Each row is a point on a tangle of strands that fork, close into loops and nearly touch. The rows are in no order.
In the rows, 100 means zero.
Points whose rows are less than 75.9 apart are linked; no others are. Some points are linked to none.
z_573: 91, 116, 140, 73, 96, 83, 84, 116, 78, 107, 127, 93, 97, 83, 102, 81, 92, 104, 103, 111
z_932: 109, 85, 119, 79, 146, 87, 107, 78, 101, 154, 74, 75, 127, 100, 94, 103, 47, 82, 132, 88
z_907: 91, 86, 125, 80, 151, 91, 83, 84, 119, 129, 99, 70, 108, 105, 89, 104, 78, 80, 121, 101
z_821: 123, 112, 107, 77, 50, 95, 121, 109, 48, 66, 114, 120, 77, 88, 89, 86, 112, 107, 69, 98
z_831: 95, 105, 124, 91, 101, 99, 73, 122, 67, 78, 145, 77, 58, 83, 67, 93, 114, 94, 106, 86
z_296: 83, 92, 134, 156, 161, 90, 75, 74, 75, 97, 140, 74, 102, 75, 71, 90, 86, 101, 134, 109
z_436: 89, 107, 145, 63, 105, 104, 90, 115, 109, 128, 105, 86, 99, 97, 124, 85, 88, 93, 101, 108
z_9: 106, 120, 99, 140, 82, 58, 118, 116, 80, 151, 86, 91, 135, 94, 98, 80, 40, 126, 129, 88
z_227: 114, 120, 95, 100, 32, 103, 121, 106, 65, 61, 110, 132, 93, 105, 107, 101, 116, 116, 57, 113
z_884: 85, 74, 69, 80, 167, 130, 77, 77, 157, 94, 81, 90, 85, 96, 134, 95, 142, 73, 114, 112
z_86: 145, 90, 104, 118, 44, 86, 145, 115, 46, 85, 97, 101, 77, 90, 52, 101, 72, 99, 87, 78
z_82: 99, 98, 79, 46, 121, 98, 76, 103, 131, 92, 81, 99, 104, 94, 110, 90, 126, 80, 96, 103
z_263: 115, 103, 57, 71, 64, 86, 107, 104, 131, 96, 68, 117, 130, 120, 71, 121, 98, 99, 88, 82
z_826: 126, 108, 74, 119, 49, 73, 126, 102, 64, 85, 77, 114, 130, 103, 68, 120, 74, 113, 82, 95
z_64: 103, 107, 82, 104, 87, 71, 85, 120, 105, 110, 105, 85, 105, 101, 43, 124, 73, 102, 101, 73
z_47: 91, 90, 97, 107, 136, 62, 89, 112, 102, 133, 82, 82, 117, 75, 130, 78, 77, 100, 118, 128
z_585: 99, 110, 155, 82, 72, 116, 123, 102, 129, 146, 94, 103, 110, 125, 129, 111, 65, 109, 89, 99
z_795: 102, 125, 117, 139, 65, 88, 133, 99, 78, 161, 77, 93, 149, 113, 96, 88, 29, 136, 137, 75
z_977: 109, 103, 66, 75, 73, 86, 82, 123, 108, 59, 115, 100, 73, 87, 63, 97, 132, 97, 93, 80
z_506: 113, 85, 79, 40, 111, 94, 107, 97, 144, 118, 47, 100, 118, 102, 124, 100, 100, 81, 96, 104
z_179: 97, 93, 129, 55, 115, 122, 99, 111, 141, 145, 86, 80, 84, 107, 122, 105, 89, 90, 98, 96
z_619: 113, 129, 147, 161, 52, 110, 150, 65, 76, 120, 124, 137, 129, 145, 81, 108, 44, 152, 104, 92
z_978: 107, 99, 69, 99, 88, 85, 113, 116, 118, 145, 51, 93, 136, 115, 104, 119, 64, 104, 98, 95
z_608: 89, 116, 94, 104, 56, 129, 117, 103, 126, 99, 73, 143, 115, 136, 149, 105, 117, 114, 59, 129
z_951: 127, 112, 104, 143, 40, 109, 139, 93, 61, 57, 120, 139, 83, 118, 94, 103, 102, 131, 52, 119
z_352: 79, 85, 83, 124, 130, 93, 52, 119, 78, 58, 143, 92, 75, 74, 103, 90, 147, 93, 112, 110
z_638: 96, 97, 120, 129, 137, 81, 84, 81, 60, 102, 130, 69, 98, 81, 34, 92, 70, 98, 130, 87
z_965: 70, 89, 95, 153, 153, 115, 66, 66, 109, 50, 131, 94, 97, 80, 112, 119, 162, 87, 117, 118
z_258: 60, 97, 107, 78, 129, 121, 58, 126, 117, 108, 107, 90, 82, 92, 147, 89, 133, 88, 110, 106
z_895: 116, 101, 94, 111, 80, 97, 148, 88, 111, 139, 50, 121, 145, 120, 144, 105, 57, 115, 83, 123
z_484: 122, 77, 88, 133, 145, 111, 96, 70, 76, 26, 145, 84, 45, 72, 60, 107, 151, 78, 125, 84
z_140: 102, 131, 139, 151, 52, 105, 154, 74, 79, 148, 92, 120, 147, 131, 90, 101, 30, 144, 125, 76
z_847: 86, 110, 108, 50, 65, 144, 101, 114, 148, 116, 73, 125, 102, 125, 139, 105, 127, 97, 68, 96
z_372: 121, 85, 100, 132, 145, 91, 97, 64, 67, 52, 132, 77, 74, 75, 33, 104, 112, 85, 130, 86
z_665: 112, 132, 154, 142, 38, 111, 139, 88, 83, 103, 132, 127, 106, 134, 82, 109, 63, 142, 81, 97
z_528: 134, 81, 100, 85, 117, 74, 104, 98, 40, 59, 123, 84, 61, 64, 57, 77, 111, 86, 107, 85
z_326: 99, 105, 126, 63, 131, 97, 78, 85, 109, 109, 119, 77, 105, 105, 61, 111, 89, 83, 117, 79
z_349: 74, 94, 108, 100, 96, 111, 100, 154, 143, 149, 84, 96, 71, 96, 170, 95, 102, 112, 101, 118
z_540: 118, 68, 99, 129, 142, 73, 99, 94, 49, 62, 127, 82, 63, 65, 53, 84, 107, 89, 119, 96
z_634: 147, 81, 86, 107, 81, 67, 126, 107, 39, 84, 92, 89, 85, 81, 35, 90, 71, 97, 111, 61
z_413: 109, 101, 64, 56, 112, 69, 78, 99, 99, 76, 92, 104, 112, 83, 95, 85, 124, 83, 101, 108
z_408: 78, 103, 124, 99, 112, 84, 66, 128, 64, 99, 135, 90, 87, 75, 129, 65, 105, 114, 118, 116
z_899: 83, 118, 92, 62, 77, 104, 73, 131, 93, 80, 108, 112, 92, 90, 119, 90, 136, 97, 83, 104
z_26: 108, 94, 94, 116, 88, 120, 155, 79, 134, 122, 56, 139, 124, 143, 156, 110, 72, 119, 68, 134
z_876: 78, 98, 46, 76, 102, 109, 49, 130, 134, 72, 109, 104, 80, 88, 101, 88, 159, 90, 93, 94
z_616: 91, 93, 95, 91, 80, 124, 124, 130, 154, 143, 61, 103, 81, 108, 153, 101, 92, 106, 73, 114
z_850: 55, 128, 74, 65, 54, 136, 77, 142, 101, 93, 103, 124, 93, 106, 144, 88, 152, 100, 77, 95
z_343: 81, 96, 93, 125, 169, 127, 79, 47, 139, 53, 114, 87, 109, 98, 109, 119, 150, 73, 121, 111
z_288: 112, 120, 92, 154, 61, 89, 139, 79, 75, 90, 102, 145, 132, 138, 102, 106, 70, 134, 72, 130
z_497: 66, 108, 102, 66, 149, 131, 56, 84, 107, 76, 133, 87, 76, 101, 111, 95, 157, 78, 117, 85
z_467: 93, 103, 84, 96, 79, 98, 111, 126, 147, 138, 63, 102, 114, 112, 124, 107, 84, 101, 86, 112
z_469: 89, 77, 115, 81, 157, 115, 83, 101, 140, 137, 96, 70, 84, 96, 124, 100, 89, 83, 110, 112
z_969: 111, 91, 85, 77, 75, 123, 141, 79, 142, 119, 43, 142, 132, 132, 131, 126, 94, 100, 68, 116
z_310: 81, 82, 102, 170, 144, 99, 64, 92, 74, 59, 149, 90, 77, 63, 100, 104, 141, 99, 121, 119
z_798: 93, 136, 138, 132, 36, 122, 117, 112, 92, 97, 141, 123, 92, 131, 100, 112, 94, 136, 74, 102
z_903: 96, 103, 96, 123, 107, 49, 96, 117, 82, 134, 94, 81, 128, 80, 109, 73, 60, 114, 130, 116
z_157: 99, 76, 67, 40, 103, 123, 110, 109, 160, 122, 46, 105, 86, 93, 142, 94, 126, 82, 85, 111
z_259: 102, 91, 84, 91, 144, 82, 67, 86, 96, 71, 110, 87, 102, 83, 80, 97, 116, 84, 112, 102
z_170: 114, 87, 100, 106, 92, 98, 162, 101, 111, 166, 39, 99, 119, 114, 143, 113, 40, 110, 104, 100
z_266: 139, 95, 103, 74, 91, 74, 107, 100, 56, 71, 109, 85, 80, 83, 40, 95, 93, 90, 100, 72
z_479: 100, 92, 106, 87, 120, 90, 91, 89, 90, 150, 81, 73, 138, 108, 61, 110, 43, 95, 130, 70
z_187: 119, 92, 82, 107, 87, 96, 136, 102, 104, 165, 35, 96, 148, 121, 108, 131, 40, 105, 119, 78
z_684: 85, 81, 63, 108, 130, 113, 60, 114, 69, 36, 139, 102, 43, 75, 99, 88, 178, 83, 106, 80
z_723: 79, 93, 121, 119, 138, 73, 66, 121, 89, 122, 118, 84, 99, 75, 133, 70, 93, 100, 118, 127
z_180: 124, 75, 73, 105, 129, 107, 83, 105, 75, 33, 136, 93, 19, 80, 69, 90, 149, 77, 112, 72
z_360: 110, 124, 137, 73, 59, 89, 109, 113, 52, 90, 128, 103, 88, 88, 91, 84, 94, 108, 91, 98
z_602: 126, 115, 81, 123, 43, 91, 141, 79, 73, 73, 84, 139, 134, 128, 72, 121, 84, 121, 71, 110
z_748: 102, 120, 87, 133, 58, 107, 126, 93, 111, 92, 90, 137, 128, 134, 123, 106, 93, 126, 64, 136
z_419: 80, 71, 95, 122, 184, 120, 85, 64, 142, 85, 99, 83, 101, 91, 130, 111, 136, 72, 119, 126
z_893: 74, 74, 92, 63, 157, 134, 78, 109, 137, 117, 79, 89, 75, 83, 157, 80, 138, 81, 101, 106
z_209: 79, 75, 113, 131, 180, 111, 89, 76, 140, 118, 104, 67, 93, 96, 119, 112, 102, 79, 116, 116
z_155: 112, 104, 66, 80, 61, 108, 119, 88, 141, 103, 50, 136, 140, 131, 101, 122, 104, 101, 73, 98
z_475: 97, 128, 119, 121, 38, 106, 110, 120, 124, 114, 118, 110, 104, 130, 93, 117, 85, 124, 78, 101
z_661: 140, 92, 110, 143, 31, 108, 153, 110, 53, 68, 111, 112, 59, 105, 74, 98, 87, 117, 60, 89
z_222: 72, 125, 82, 56, 50, 150, 93, 116, 128, 93, 84, 132, 106, 122, 143, 101, 155, 96, 67, 94
z_513: 95, 122, 90, 89, 53, 96, 95, 124, 100, 84, 100, 118, 105, 99, 115, 93, 116, 107, 73, 115
z_770: 86, 109, 124, 48, 126, 112, 59, 102, 107, 94, 126, 87, 87, 104, 89, 104, 123, 82, 104, 82
z_547: 109, 105, 61, 62, 74, 93, 82, 103, 136, 84, 94, 102, 105, 107, 65, 117, 118, 99, 98, 73
z_115: 102, 99, 90, 97, 155, 101, 75, 54, 85, 42, 128, 89, 94, 80, 88, 100, 142, 78, 127, 110
z_42: 99, 100, 118, 100, 125, 79, 85, 78, 71, 130, 106, 72, 126, 93, 30, 108, 55, 94, 134, 64
z_35: 75, 89, 121, 143, 168, 97, 74, 79, 104, 106, 127, 75, 109, 84, 100, 100, 102, 89, 124, 121

A piece is all that can be reached along the links. How many separate loops has the piece of each point below (a circle has one, a figure eight two, a Y none), and how many tips (points with one link)?
z_619: loops 2, tips 4
z_547: loops 0, tips 2
z_115: loops 0, tips 2
z_288: loops 0, tips 2

How many points has the smallest loop of links through each point below? Write - if it is on no loop.
z_180: 24
z_9: -
z_638: 9
z_895: -
